Points on a hilly landscape, in no order, each with its height.
A climber steps from a point to the highest of its 2 nearest points, and stops where none of them is higher. Distance is the straight distance between rows; heights are no part of it.
Q91 (h 358): [  7  -8  -2   9  18  -9  19  -7  -8  23 -15  -2   0  16  28   1 -14  -8
  -5  13  17   1  20  11   7 -12  -5  11 -11]
Q374 (h 148): [-24 -30 -12  22  16 -12 -18  -4   6 -11  25  -4  17 -12  -9  -1  -3 -11
  11 -11   7 -30  26 -23  13  -7  -1  12  23]
Q382 (h 399): [  1   2 -11  -9  11  25  30  10  14  35 -22  25  -6  23  33  -4 -26 -22
   2  10  -1  22 -11  -3   3 -19  11 -16  -7]
Q927 (h 620): [ -5  18 -30  14  -2   6 -13  21   4   5  -9  11 -17  24  14   7   0   0
  24  -4   3   5   2  10  -1  -7   9   5 -15]
Q276 (h 402): [ 10  -9 -21 -10  14 -24  -1  -1  -7  21   3   8  21   9 -15 -13  -7  -1
  -3   0 -23  -9  16   2   0   5   6   1 -14]
Q567 (h 442): [ -2 -19  21 -10 -29 -19  19 -18   9  -7   9   5  19  10   0  29 -17  10
 -20  16   9  -1  11 -19 -17  14 -10  -7 -13]
Q816 (h 473): [  2  20 -12  14   5  -7 -11  17   1   3  -2 -29  -3  13  20  -4 -17   3
   4 -26   1 -38  14  -7 -12 -21   2  18  -9]
Q833 (h 191): [-15 -23   4   8  38 -11   3 -29 -31 -11  12  -6   9   9 -12 -23  -6  -6
   9 -29   3 -14  -5 -20 -27 -16  -1   3   0]
Q89 (h 723): [-24  -1  -1   6  22  16   4  -8 -12  -9   4   9  16   8  16  -2  -5  -9
   9  -4  -1  -4  13 -24  11 -31   2 -12 -25]
Q50 (h 240): [-28   8  10  11  10   0 -10   3  -1  -5   5  -4 -13   1  16  -6  -2   7
  20 -25  -5  -2  11 -20   0 -22  10  22   8]
Q872 (h 97): [ 13 -10   7   1   1   2  22 -11 -12  12  16 -16 -10  -7  18 -10  -6  15
 -24   3   4  22  -2 -14  13  11 -14   6  33]
Q680 (h 449): [ 14   2   4   4  12   0   0   2  15   6  -2 -33   3  -2  16  -6 -18  -9
 -16 -31   4 -17  11 -10   8 -19  -4  18  13]
Q540 (h 446): [ 16  30 -14  -4 -14  32   0  16  38  22 -11  -5   8  20  24  -4 -17  -2
  -4  -4  -5  -4 -10 -18  11 -37   0   1  13]
Q21 (h 598): [  3 -23  -7 -13 -18  -5  -4  -3   3 -21  16  18  32   2 -36  25   3   6
   9  12  -4  -2   0  -8  16  21 -14 -12  -4]
Q895 (h 55): [-24   1  -2  -4   7  -1  -1  10 -11   2   2 -15 -36 -23  -3  11  14   8
 -20 -13   1 -15  -4  22 -17  31  24   0  -9]
Q302 (h 630): [-20  16  -6   9   1  14 -27  14   8 -10   9  -3  11 -18  -1 -13  18   9
  16  -6  -2  -6   9 -11  22 -19  -3  -1  18]
Q934 (h 541): [ -1 -23  -5  15  10  -1  -2  -6  -6 -31   6  24  -3  11 -19  23  12 -12
  26  19  41   5  -5  29  15  17 -26  -8  -7]
Q403 (h 410): [ 11  -8  10   4  24 -22  -7 -27  17  -8   9 -35 -36  -8   1  -3 -13 -12
   3 -27  19 -29  21   2   9   6 -17  32  14]
Q12 (h 384): [-10 -15  25 -13   1   1 -23  16  19  -1 -17 -26   9 -14  16  -2 -12  -3
 -37 -32   7 -10   5   4   0  -7  30  14  21]
Q981 (h 477): [  9  41   2  -8 -18  31 -10  14  14  -6  11 -17   0  -3  14  -1  12  20
  -3   9   4  10 -24 -26  13 -20  -3 -10  11]
Q15 (h 753): [-17 -37  22  -4 -22 -13   4 -13 -36 -25  12  26  12 -13 -12  10  10  13
 -10  22  -9   7 -13  -2  -7  25   5  -7  -3]
Q446 (h 388): [ 18  -1   0  -8  17  20  32  -6   6  -2 -25  15   0  32  19   1 -27 -26
   9  -5  22  34 -21  -5   8 -22   4 -17   0]
Q234 (h 364): [ 27  10   5 -12  -3  -4  13  -4  40  15 -22   5  -8  37  -4   6 -20 -13
   6 -15   7  17 -10   0  -4  -7   5  15   0]
Q271 (h 572): [-39  -9  -3   4 -13  28  -2  14  -6 -35   4   7   9  -9   0  37   5   6
 -15  13  19  -5  -3  -4  -6   3   8 -25  -1]
Q726 (h 174): [-23   2   5  -4 -18  -7   1   4   6  13 -20  52  19  10   6  11   1  -1
  14  27 -24  19  14  -4   1 -11   5 -10 -25]
Q651 (h 525): [ 17  -4  13 -14 -28  -8  -1  13  19  20 -17 -19  10  -6   2  14   2  14
 -39  24  10  -4  12  19  -1  25  11  -3   3]
Q36 (h 593): [  7   7   9   7  13   6 -13  -5  -7 -22   7 -17 -15   3  12  19   8  10
  13   0  42  -4   2   5  17  -8 -18   2  -5]
Q68 (h 626): [ -6 -42 -20 -11  -8  -2   9  -3 -31 -21  19  34  33  -2 -30  17   6   1
  -7  24 -21  -4  -3   8  21  25 -11 -24 -11]
Q676 (h 539): [  9   4  -8 -13 -33  10   7  19  32  13 -14   6  -1  -6  -9  18  -5  -3
 -25  12   0   6  -2  21 -13  32  16 -11  -1]
Q729 (h 339): [ 10   7  25 -16 -12 -23 -16  -2  -2 -15  -1 -10 -23  11  -4  28   3  22
  15 -14  10  10  -1  15   8  27  14  15  -7]
Q463 (h 511): [ 10  -2   3  -9 -20 -10 -25  15   1  18  -5 -16   2 -13  16  13   9  20
 -19  26   7  -4  19  16  24  23   4  17   7]
Q766 (h 685): [-11 -29  -8  -2  45  -5 -19   4  -5   0  -3   2  12 -14 -24 -20   4 -16
 -11  -9  -6  -5   2  19  12  13  25   2  27]
Q595 (h 135): [-14 -28   5  11   9 -14 -29 -22 -20 -20  44 -11   8 -16 -22   0  -5   0
  25   1   2 -33  18 -26   3   7 -14   6  19]
Q16 (h 559): [ -5  19 -20 -14  -6  13  -3   8 -11  -8  18  17  17   1 -15 -14  16  22
  29  10 -35  28  -5 -30  31  -1  -8 -13  -6]
Q696 (h 180): [  7 -31 -15   6  21 -12  23 -18 -17  -1  23  -3  25  16 -17 -24 -19  -2
   1 -22 -16  -8   4 -27 -29 -16  -9  -4   8]
Q235 (h 375): [ -6 -10   4  15  23 -34   7 -23  18  16 -16   2 -20  -9 -14  -8   1 -18
  10  -7   5 -15  17  16 -20   8  -4  24   0]
Q606 (h 497): [  0  -2  -1 -14 -28 -15  -9  -1  22  -4  14  -2 -23  -4 -21  22  -6  14
  12 -23 -18  -3   7  -2  -2  35  18  15   8]
Q756 (h 383): [ 23  30 -33  -2  -4   2   8  26 -22  22 -12   5   2  -3  -8 -18  18   0
   2  24 -15   7 -10  20 -16   3  -8 -17 -19]
Q294 (h 426): [  8 -16  11 -25 -33  -7  28  -1   0   4   4  14  23   9  -6  22 -25   6
 -24   4 -22   9  -4  -8  -7  21  12 -21 -16]
Q940 (h 345): [  1   5  16  21   1  -9   7 -19   5   3  -2 -11  -7   7  33   6  -3  -3
   0   9  28 -14  18  -6  -3 -21 -26  14 -10]
Q614 (h 563): [ -3  -6  24  11  -2 -26  -2  -9 -12  -2   1  -4  18   0  11  -2   6  -2
 -14  27  19 -16  22  12 -18   3  -6   4 -10]
Q33 (h 797): [ -8 -27  12  12   3 -18  16 -15 -37  -3   5  31   8 -10 -19 -18  10   3
 -11   9 -24  13 -10   0 -27  20   9 -13   1]
Q697 (h 591): [-16  -3   0  14  -3   3 -14   7  17   7   3 -19  10 -25   3  -5   3   1
  -9   6   0 -15  15  -2  11  -5  -3  13  30]
Q237 (h 156): [  7   0   3  33 -14 -24  -7  15 -18  -3 -17  30  14   9 -26 -30   7  -9
  15  11 -19   9  -4  18 -43   8   0   1 -13]
Q862 (h 498): [  5 -20  26 -22 -17  -5 -15  -1  -5  -3   2 -30 -12 -13  25  14   5  19
 -32  27  29   6  11  20  32  22   8  15   9]
Q693 (h 568): [-24  28  -7  12 -19   7 -15   6 -28 -22  25  10 -21  -9 -12   7  24  19
  35  21 -17   0  -8  -5  -3   7 -16 -12 -21]
Q997 (h 461): [ 22  22  -4 -11 -14  35  11   7  30  -4   2  -2  11  19   3   5  -1   0
  -1   1  11  13 -20 -23  16 -29  -9 -17  10]
Q876 (h 520): [  3 -33   8   4  10  -8  -2 -14 -14 -22   3  12  -9 -12 -30  -1  25  -4
   9  23  26  12 -14  34   8  38 -21  -3  10]
Q633 (h 475): [ -2  10  -4 -19 -25   1  13  -5  39   6  14  -1 -13   8 -10  28 -11   1
   3 -22 -19 -15   4 -21  -8  17  11   6  -7]
Q193 (h 163): [ 16  -3  16  15 -15 -19  -7   6   0   0 -34  33  19   9 -16 -15  13  -7
   6  14   7  28 -10  22 -30   0   4   0   1]
Q175 (h 428): [ 16  -8  10  12  16  -9  15 -23   6  -1  17 -31 -14  -2  15 -10 -19  -4
 -13 -21  20 -25  12 -20  -3 -14 -27  25  15]
Q364 (h 628): [-14 -25  37  12  -8 -17 -34  -5 -16 -18  12 -23  -6 -21  -1  -1   9  13
  -9  12  24  -3  12  -6   5   5   8  18  37]
Q556 (h 212): [-34 -28  25  -8  28 -29  -6 -23 -28  -6   8   6   4  -7  -8  -4   0   3
  10  -9 -14 -18  12 -15 -13  -1  19   5 -17]
Q393 (h 64): [  9   3 -13  -8   6  -5   3  10 -19   1  13 -38 -13 -19  -5   1   3  12
 -18 -16   3 -24  -3  13 -19  19   8 -13  -7]
Q761 (h 604): [-32  13 -13   7 -16  35  18   4 -12 -30  18   0 -17  -3  13  42   6   9
  -8  16   5  -1 -13  -7 -18   1  -3 -31 -21]
Q497 (h 183): [  4  13  -7 -23 -17  -3  25  -5  16  21   0  23  -7  22   7  31 -11  -9
  15  23 -14   2   9  -2  -8   5  -7 -21 -46]
Q188 (h 554): [ 16   5  -7 -12 -13 -25 -33   2  25   2  -8   4  13 -14 -43  -9   0   6
  23  -7 -23   3   5   5   8  23   6   8  25]
Q110 (h 400): [ 13  29  13 -11  -7  19  -9  16  30  26 -33 -29 -20  -5  52   4   0  -8
 -32  -6   7 -13  -7  16   3 -27  20  19  -4]
Q398 (h 491): [ -2  -5  34 -13   1  -5 -32   1   4   7  -5 -38 -10 -31  17  -6  12   9
 -27   3  20 -11   6  17  28   7  13  20  21]
Q39 (h 590): [-14 -18  30  11 -15 -18 -23  -3 -11 -15  -2  -6   2 -14  -9   8  13   6
 -11  16  23  -5   5  14 -12   5   3  -1   3]
Q261 (h 589): [-11  13 -25  -4   9  34 -10  18   6 -11  10   5  10  -2  -8  -8  17  12
  28  -1  -6  15 -10 -12  39 -11   2 -11   4]
Q88 (h 519): [ -4   1 -28  21  -9  12  -4  19 -42 -17  32  -8   7  -3   5   5   3  16
   3  15   1 -14   0   7 -14   9 -14 -23  -6]
Q451 (h 666): [ -8   5  -4 -15  11  26  16  -3   7  -4  10 -14 -29 -13   7  23   3   4
 -21  -7  12  -2 -13   6   7  11   1  -9  -2]
Q53 (h 373): [ 24  22 -15  13 -20   1   7   8 -19  -2   2  15  -4  -1 -24 -19  16   3
  22  18 -25  15 -24  24 -22  16 -19 -13 -25]
Q222 (h 408): [ 12  14   0  -6 -15  14  18   4   7  18 -13  20  -1  35  30   8 -23 -10
   2  23   3   9   3   3  -5 -16  -2 -16  -5]
Q745 (h 160): [ -2 -30  -5  10  29 -24 -10 -15   2  -2  13 -20   9  -6 -10 -11 -18 -18
   0 -24   5 -37  19  -4  -1  -3   1  12  13]
Q569 (h 524): [ 21  10  15  -2   5 -27 -23  -4  10  13 -22 -26  -1   3  17   0   1  -8
  -8  -4  14 -12  20  15   3 -16   6  27 -10]
Q355 (h 257): [ -1 -10  23  23  -5 -14  17 -21  15  -8 -10  35   3  10 -15   1   3 -17
  28  18  14  14   4  -6 -12 -10 -26   9  -7]
Q721 (h 312): [  2  -2 -15  -9  -7  -1   1  12 -29  -5  10   7   3  14   4  20   2  13
   8   3 -22  -2   2   5  -3  17  13 -13 -33]
Q840 (h 665): [ -5 -33  32  -2 -16 -29 -28  -1 -33 -13  14 -14   5  -2   8  10  -6  33
 -10  10   5  -6  20 -13   7  16  19  23  20]
Q815 (h 459): [ -4   7   7 -12 -28  -6  20 -14  22  -1   8  -5 -13   9   3  32 -17  -2
  -3   3   2 -11   7 -18 -17   7 -12 -11 -21]
Q961 (h 650): [ -3 -18 -17  -2  31   8 -21  20 -14  -5  -8  -8  16  -7  -3   2   1  -8
 -12 -10  14 -12  -6  20   7   2  26 -12   7]
Q562 (h 508): [ 18  16  26 -17  -7  -7 -37   0  27  21 -19 -40   0 -21  27 -11  10  -1
 -26  -3   5 -23  18  18  22 -15   3  28   4]
Q877 (h 72): [  1  -7 -15  -6  38  -9   1  -2 -38   5  23 -19  -3 -22 -11 -19  15   0
 -14 -13  -2 -23  -7   5 -12   8  -2 -12  -3]
Q917 (h 417): [  8  19   2  -6 -17  25  -2   7  35  22   0 -33   3 -16  23   5  -7 -13
 -41   1   0 -31  -1   1   1  -8  -6   4   5]
Q406 (h 727): [ -5   6  32 -18  15   3   5 -10   4   0 -23  -3 -20   7  21   6  -3   1
  -9 -15  16  21 -11  -4   0 -15  16   8   2]
Q251 (h 293): [ 11  22  22  -5   2  -4  -1   0  10   8 -26  -3  35  10  -7 -29   8  -7
  -2   7  11  10  -6  -9   8 -43  -8  -9  -5]
Q121 (h 566): [ -1  -1 -10 -17 -41  21   2   0  32 -20  14  16  18  -2 -33  32   7   7
  -4  23   0  -2  -4 -16  20  20 -23 -14   3]
Q366 (h 496): [ 10  11 -24  20  -3   2  -6  23 -29  -3  23 -19   9  12  22   4 -12  14
   3  -8   3 -20  13  -6 -14 -16  -3  -6  -3]
Q785 (h 313): [-23  11 -11  11 -15   9   9  -5  14  -7  -1  34 -11   6 -16   0   4   2
  25  -1 -25  20  -1 -15 -13   2   1   0  -1]
Q83 (h 376): [ 13 -16   4   5  10   0  25  -8  17   3 -21  14   2  30  16   7 -25 -18
  -7 -21  11  19  -2   5  -3  -2   5   7  11]
Q994 (h 398): [ 23  -7  22 -17 -11  10 -12  20  23   8 -10 -34  32  -4  18   2  -6   5
 -46  -9  13  -4   3   9  16  -6  18   3  15]
Q912 (h 501): [ -3 -43  19   2   4 -31  -9 -25   8  -9   3  11 -18 -13 -21   7   7  -6
  -4  15  24   5   8  26  10  40  -9   7  25]
Q125 (h 413): [ 19 -18  -3 -17 -15 -21   1   8  -5  11 -11  12  34   1 -11   8  -4   8
 -12   7 -18  -3   7   1   3  18   9 -13  -9]
Q548 (h 669): [ 23   3 -16   0  19  10 -11  13  -9  -2   9 -22  -2   8  10  -8  -8  15
   1 -27   3  21 -16   1  31  -9  12  10  29]
Q18 (h 683): [-17 -17 -30   1  21  11   8   3 -31 -15  25  10  27  17   1  -1  -2   6
  15   1  -9  -3   8 -31  15  -8   1 -19 -16]
Q326 (h 751): [ 17  -1  -3   2   7 -10  -5   0 -38  -2   5  -2 -10   2  -1 -17  -4  25
  10 -19 -34  31 -12  11  10  19  24  11   9]
Q722 (h 635): [-19   8  -9   0   5  22  12   0  -6 -11  16 -15 -22  -7   5  30  11  -1
  -2  -3  13 -23  -9   4 -24  14  -7 -22 -23]
Q572 (h 372): [ -2 -15 -21  19  29  -2  15   3  15   8  -9  -5 -26  -2   6  -4 -13 -22
  -3 -41   8 -18  -4  10  -6  10   7  21  19]
Q837 (h 392): [ -1 -11   9   2  21 -17  12 -29  22  12  -9 -18 -27  -8   0  -1 -11 -29
 -14 -24  17 -34  15  14  -4   7  -9  22  -5]
Q343 (h 622): [  9 -20 -16  12  12 -16 -14   6 -10  -1   2  -5   3   3 -12   6   3   0
   1   2   8  -1  12  21   4  21   8   3   8]
Q777 (h 694): [ -5  -9  20 -17  11  16  11 -18  16  -1   0 -18 -17  -2  27  24  -6  -4
 -20  -7  10   2   3  -6  22  -3  -1   6  -1]
Q71 (h 224): [-16  -9  -1   7   9 -25   0  -6 -18   2   9   7 -10  -1  13   1   3   6
  17  -5 -13  -9  19  -2  -5   0  12  15 -10]
Q933 (h 518): [ -2  -9 -11 -11  -7   3  14 -19   9  -5   4  34  29  -7 -33 -10  16   4
  10  26 -22  13   6 -30  37  -1 -27  -3   2]
Q854 (h 712): [ 29 -10 -12  -8  20  -2  -2  10 -19  13   4  -6  15   8   0 -20  -9  11
 -11  -8 -19  23  -9   8  10   7  20   4  21]
Q731 (h 247): [  5 -23  12  21 -22  -3   1 -11  -1 -18  -6  41  18   5 -16   8  10  -3
  14  36   9  27   0   6   8   5 -31   4   5]
Q612 (h 651): [-25 -24 -22  -8   3  10  19  -2 -26  -7  23  34  19  -5  -8  10   2  10
   5  10 -26  -1  10 -22  27  14  -2 -25  -5]
Q208 (h 708): [-17 -38  26  -8  -3 -30  -8 -14 -41 -13  24   4  10 -13  -6   0   4  22
 -14  11 -17   2   1 -20   1  12  22   3  13]
Q285 (h 87): [ 27  -1  10 -12  12   0  30 -15 -15   5  16 -11 -23  -2  -3 -13  -4   8
  -6  -5 -14  18 -26 -10  -5  15 -10  -6  10]
Q855 (h 707): [  8  -3  -6   2  -8   5   1   0 -27 -21   8  12 -16   6 -14   7  -6  15
  18 -30 -23  22 -24  20  -1  37  24  -4  -7]
Q100 (h 354): [ -1   2  -9  13   4  -6  36 -13   2  14   4  21 -13  -4 -23 -26   5 -10
   6   2 -22   5  -9   4 -30  21 -20  -9   2]
Q224 (h 493): [-13  27  -5  -7 -25  26  -2  19   5  -1  24 -23   0 -17   3   6   3  21
 -18   0 -12 -14  -4 -25  -1  -9  -5 -11   9]
Q92 (h 670): [ 28  10 -12 -14  17   0  -3  12  -4   3 -12 -16   6  37  21  14 -20  -9
   6 -28  14  -3   4  14  -2 -21  17  -6 -30]
Q942 (h 624): [-24  -8  -4  -8  -3   5  13  -2  13 -19  10   8 -19  -5 -35  11   3  -9
   0 -34  -5  -3 -19   1 -30  32  14 -13   1]
Q138 (h 187): [ 11  31 -12 -26 -20   5   7  11  -5   5   4  10  -5  28  23  37  -3   2
  19  31   4   7  -8   3   2  -8  -1 -23 -52]
Q974 (h 323): [-19  18 -28  15 -11  20  23  12   0  14   1  38  -8   9   0 -23  -6 -10
  25   1 -33  16  -7 -12 -21  -6   7 -12  -8]
Q135 (h 759): [-15 -23   0  10  18 -15   0  -9 -15   3  -2  21   5 -11 -34 -35   4   2
   6 -16 -27  15 -13   5 -11  16  17   2  20]
Q453 (h 483): [-17 -49   8   8   1 -22  -5 -17 -11 -20  17  28 -12   2 -26  24   3   2
  10   7   6   8   4  15  -2  38  13  11  13]
Q423 (h 353): [ 16  12   6 -12  -3 -11  -4  -1  22   6 -14  -4 -16  17   6  14  -1   8
  14   1   3  12   2  10  13   4   1  15 -13]
Q743 (h 527): [ 26  -4  -4  -1 -19 -15 -21   5   6  -5  16 -14 -10   0 -30  -4  -6  19
  22 -12 -23   5  12  -3  11  24   5  17  27]
Q424 (h 596): [ -7 -24   3  21   9 -10 -10  -1 -12   8  -3   5  10 -10   2  -9   5   8
  -8  12   0  -3  18   1   9  12   2  16  31]
Q654 (h 113): [  1  10   6  16  10 -10  -4 -15 -19  -4  15 -20  -4 -26 -22 -37  11   4
  15   0  -6  -9   2 -24  -9 -11 -20   2  27]
Q109 (h 123): [ -7 -19  19  24   7 -14 -22 -16 -13 -15  24 -19   2 -18 -26 -18  -3  -3
   3  -4  14 -24   1 -20 -14  -4 -14   7  41]
Q187 (h 262): [-15  22   2  14  20  17 -10  -2   4  -5   5 -28 -10 -12  28 -23   4  -1
   9 -27   2  -7  -7 -28  17 -37  -6  26  16]
Q150 (h 331): [-26  14 -35  -4   3  22  31  12  -7  25   2  26  -5 -10  11  -9  -9  -8
   4  13 -24   0   4 -11  -9 -10   7 -31 -21]
Q84 (h 391): [ 21   4 -22  -6   7  -9  11  13 -21  25 -16  13  24   2  -9 -31   1  -6
   1   8 -27  12  -7  13  -2  -6   9 -15 -15]
Q236 (h 352): [ -7   4 -31  12   9  13  23   3  14   7   2   1 -15   6  -1  -3 -15 -17
  10 -26  -5  -5  -5  -9 -12  -2  -5   5   0]
Q772 (h 223): [ -9  10  16  -4  -7  -2  -2  -8  -8 -10  -6  26   5 -11 -21  -7  19   9
  11  15  -7  29 -14  -1   2   1 -12 -12  -2]
Q655 (h 545): [ -8  16 -17  28 -28  11   6  11 -32 -18  33   8   2  -3 -15   0  11  21
  18  12 -24  -1  -2 -18 -18   8 -18 -22  -8]
Q513 (h 362): [ 16   9  -7  24  -1 -14  17 -13 -29  10   8   8 -14  -8 -28 -36   4  -1
  22   0 -35  22 -20  14 -30  28 -13   1 -12]
Q249 (h 698): [ 30   6 -12 -21  23   0 -19  10   9  17 -10 -28  26  12  16  -2 -17  -5
  -9 -28   2 -14  11   7  23 -15  19   5 -17]
Q839 (h 283): [ 11  19  25 -23   0  -1 -11   2  -6   2 -17  -5  32  -5  -6  -5  18  -2
 -12  18  13   1   1  14   8 -18  -6 -13 -15]
Q350 (h 169): [ -6   7  10   0 -13 -26   3   9   7   8 -32  47  15  14 -11  -5   8 -13
  30  22 -13  24   3  13 -17  -3  -1   1 -29]
Q155 (h 330): [-17  -1  31   6  14   6  -4 -22   4   0  -8  -9   1 -12  16 -11  11 -10
 -12   4  24 -12  17 -11  10 -28 -24   3   5]
Q769 (h 435): [ 28  41 -20  10 -16  28   7  31  23  25  -5  -2  -8   8  16 -16  -2   4
  10  19  -5   3  -8  -6  -4 -16 -12  -1  12]
Q510 (h 234): [  7  -1  22  -4 -28 -15 -20  -8  -6 -23   4  24   7  -3 -37   6  22   6
   9  23  10  14  -7  14   4  19 -26  -2   1]
Q27 (h 341): [ -3   3 -22  -1   8   8  34  -1  -8   9   9   9  -7   6   8   4 -16 -10
   0  -2  -8  -3   6  -6 -21   8  -8 -21 -16]
Q322 (h 302): [ 15 -13 -43  -4   2  11  13  19 -33 -12  19  20  20  26  -6  11 -12   0
  21   7 -23   7   0   8   8  17   6 -28 -36]
Q624 (h 170): [ 11 -39 -18   9  28  -8  10 -16  -6  -2  29 -11  16   8 -11 -12 -18   1
   4 -19  -9 -17  13 -18   6   5  -6   3  25]
Q639 (h 275): [ -4  19  16 -13 -17  -5  -4   3   3  15 -26   9   4 -15   9  11  19   0
 -15  34  14   3  -1  16  -8  -7  -8 -12 -23]
Q851 (h 407): [ 25  21  21 -13 -32  21 -12  18  44  18 -22 -40   5  -7  29  10  -4  -9
 -50   1  11  -9  -2  11   6 -14  12   9  14]
Q151 (h 416): [ 26  22 -17   5  -3  19  10  13  17  31 -30   4  -6  17  42  -2 -25 -21
  -4  24  15  -2   7  19  -5 -26 -10  -8 -13]
Q122 (h 325): [ -6   6   3 -17  -5 -19 -15   5 -29 -25  13  -6 -20   4   1  25   8  19
  15  -6  -1   0  -3  14   3  14  11  -4 -34]
Q455 (h 214): [ -3  19  10   9 -10  22   6   9   6  -6 -23  32  -7  -4 -16 -14  18  -4
  11   2   5  35 -31   6 -12 -11   4 -10  10]
Q454 (h 45): [-18   1   8  19  -3 -20   0   3 -17  -1  -7  -4 -37 -20  -7   0  12   2
  -2  -8  10 -17   1  20 -48  21   6  14   0]
Q473 (h 386): [  0  26   9   9  17   7 -12   8   8  18 -31 -25 -11   4  58  -3   2 -17
 -16 -15  14 -13   3  18  17 -44  11  20  -8]
Q501 (h 105): [ 11   3  -3  16   8   0  11 -10 -17  10  21 -24  -2 -12  13 -24   0  14
   0   9   4  -4   8 -20   2 -12 -25   3  18]
Q477 (h 348): [ -8  11  12   7  -3  21  -2  14  36   1 -30 -15 -27  -6  19  -2  -3 -13
 -21 -25  15  -5 -21   2 -15 -18  15  20  29]
Q750 (h 366): [-13   0  29   4 -10  18  -8  14  28  12 -32 -20   1 -18  38  -2  -2 -17
 -49 -19   6 -11  -2   7   0 -21  27  23  25]
Q819 (h 588): [-25   5   6 -14  -6   8  -9  12  22 -16  -4   0  -8 -11 -25  23  10  -2
 -12 -13   9 -11 -11  13  -7  19  21 -16  -7]
Q817 (h 565): [  6 -16  -7  18   6 -10  -8  -7 -15 -23  15  -6 -18  27   0  28   7   3
  19  13  40 -11   9  19   3  14 -25   4 -14]
Q74 (h 321): [  1   1  22   6  12  19  -7   2  28  -7 -12 -34  -8 -15  16 -22  -6  -9
 -26 -31  21   4 -20  -6  11 -16   0  32  43]
Q67 (h 538): [ -1 -13 -25  -6  16   0   4 -12 -18   2  18  21  21   6 -22 -26   4   6
  21   8 -26  28  -3 -27  41  -3 -19   0   8]
Q479 (h 393): [ 10   0  -2   6  26 -10  10 -16   3   9   8 -21 -52  -5  -1  -5 -10   1
  -1 -36   8  -7  -1   9  -9   7  -5  32  20]
Q725 (h 579): [  5  -5 -27   9  -9   0  -5   8  16   6   1  20   9  -9 -40 -13   7  -1
  15   8 -21   5   3   4  -1  21  -5   1  11]
Q727 (h 594): [-16  31  -7   8 -21   8  -9  15  -5 -15   5  11 -12  13   6  24  15  13
  26  11  -2   0  -5   6  -7  -7   2  -6 -20]
Q421 (h 560): [-18   7   2   2 -23  13   5  15  25   4   0   0 -10 -16 -13   9  -3   3
 -19  -5  -7  -3  -9   3 -17  18  23  -5  17]
Q564 (h 515): [-11  25   2  -1 -28  13 -14   9  27 -12  12 -25  21  -4  -6   9   0  -1
  -3  -9   1 -24   2 -26  -5 -12  -9  -9  -3]
Q273 (h 205): [ -9  20  -1  -9  -5  37   0  11  11  -2 -11  22 -16   8   4   5  10  -1
   0  -3   0  36 -23  -3  12  -8  19  -5   5]
Q591 (h 370): [ 10  -5   0   4  32   1   9   1   1  18 -27 -13  -4   3  53 -13 -11 -17
 -23  -3  22   0   6  23   6 -27  -2  16   4]
Q152 (h 721): [-21 -18  -4  12  33  -8 -15  -9  -5   1 -14  11  11 -22 -38 -37  13 -19
   1 -13  -5 -10 -12   9 -13  -4  14  -4  25]
Q492 (h 363): [  2 -13  -3  26   5 -23  15 -16   7   8  -6  16  -4 -14 -22 -21   5 -20
   1   4  -5 -14  15  11 -40  11 -22  10   4]
Q269 (h 664): [ -5 -19   1   7   2  -1  11  -6 -21 -30  20  -1 -20  12 -17  11  -2   4
  10 -35  -8   4 -15  -1 -21  24  16  -6   0]
Q506 (h 290): [ -3  15   1  11  14  34  -5   3  33   4  -5 -23   5 -14  24 -27  -7 -14
  -7 -26   2   5 -20 -19  19 -37 -15  18  37]
Q542 (h 543): [-23   4  -6   6 -23  13 -15  18  16 -25   6   4  28   1  -9  25   0  -2
 -11   8  14 -18   5  -8 -11  -5 -12 -19  -4]
Q881 (h 314): [ -5  10  19   3  27   3  -3 -37  25   9 -25  -3   4  -3   8 -29   3 -21
   1 -13  15   1   6 -13  11 -40 -27  16   2]
Q394 (h 535): [-11   4  -7 -28 -28  25   2  -5  20 -13   4  28  33 -13 -38   8  13   9
  12  21 -15  12  -7 -27  38  10 -15 -17   4]
Q582 (h 760): [ -7  10   3 -15  14   6   0   0  -7   9 -11   2   7   8  19   0  -5   2
  -3 -10  -8  11   4  -7  11 -23  20  -3 -14]
Q937 (h 645): [ 17  23 -16   2   2   0  -6  15  -3  -2 -14  -1  -5  34  12  -7 -13  -4
  18 -26   4  14 -12   6 -14 -23  14   9  -9]
Q137 (h 266): [ -1  14  19   5  -5  -6   3 -15  19   6 -31  27   0   3   8   0  12 -12
   7  29  22  16   1   7  -2 -15 -14   3  -7]
Q723 (h 197): [-12  31  -3 -21  -4  35   2  15   1  -6 -20  28   0  25  13  12   8  -1
  13  10  -5  31 -28 -12  16 -20  15 -28 -25]
Q864 (h 303): [ 11  32  17   5  11   6  11 -17  18  10 -28   2  11   6  17 -33  -2 -24
  -1   8  10   6   1 -18  -4 -49 -23   0  -7]
Q248 (h 627): [  7   4   2 -15  11  11  -9   0  -1 -14  18 -20  -2   7   0  11  -3  11
  10 -18   8   4  -5  -9  29  -8   4  -3   4]
Q387 (h 432): [ -4  27 -21  -4  -2  35  14  13  32  20   4 -18  -4  -6  30  -9  -6 -11
 -13  -2  -4 -23   0 -14   7 -26  -6   0  -6]
Q288 (h 202): [-11 -11  17  -8  23 -28   5 -23 -25   9  11  -3   8  -2 -16 -28  -8   1
   5 -10 -18   1   7 -19  -9 -16   3   6  -1]
Q832 (h 192): [ 16  27   1 -21 -14  16  -1  19  -4  -4 -13  15 -13  26  20  23  -6   3
  14  13   4  32 -24   8   0  -6  16 -16 -24]
Q469 (h 425): [ 18  36 -39  14  -3  27  15  21  17  30 -18  -2 -34   9  31  -4  -6 -13
   2  12  12  -3  -3  19  -6 -10  -7   5   0]
Q793 (h 179): [-12  18  -1 -20 -16 -10   2  -1  16  28 -16  36  11   5  14  24   3  -9
  17  40 -10   5  21   9   6 -12   1 -10 -54]
Q44 (h 601): [  4 -22 -15   2  -1 -18 -15   3   1   4   6  18  -4  -2 -29   2   7   6
  21   4 -20   8  11  28   4  42  11   7   3]
Q798 (h 79): [ 11 -11  -6  -5  30  -3  20 -21 -42  -7  19 -11 -13 -11  -1 -11   6  11
  -4   4  -6   6 -22   3   3  18 -10 -19 -10]
Q310 (h 542): [ 25  -7  27  -9  13 -36 -13 -13 -10  11 -21 -14  27  -1   8 -13   6   2
 -17  15  14 -10  21   9  -6 -13 -13  11  -9]

For each start below, name the point where the climber stops.
Q513 | Q343
Q175 | Q249
Q455 | Q582
Q83 | Q582
Q477 | Q582
Q881 | Q582
Q398 | Q33

Call two points neighbours if one is among the 2 nearest of the other. Go from one point of each pair to the other, from neighbour to neighbour, staying as high as possible. Name the lowest point that can't be avoided.
Q343, Q249 | Q100
Q302, Q33 | Q697
Q343, Q582 | Q933
Q326, Q33 | Q398
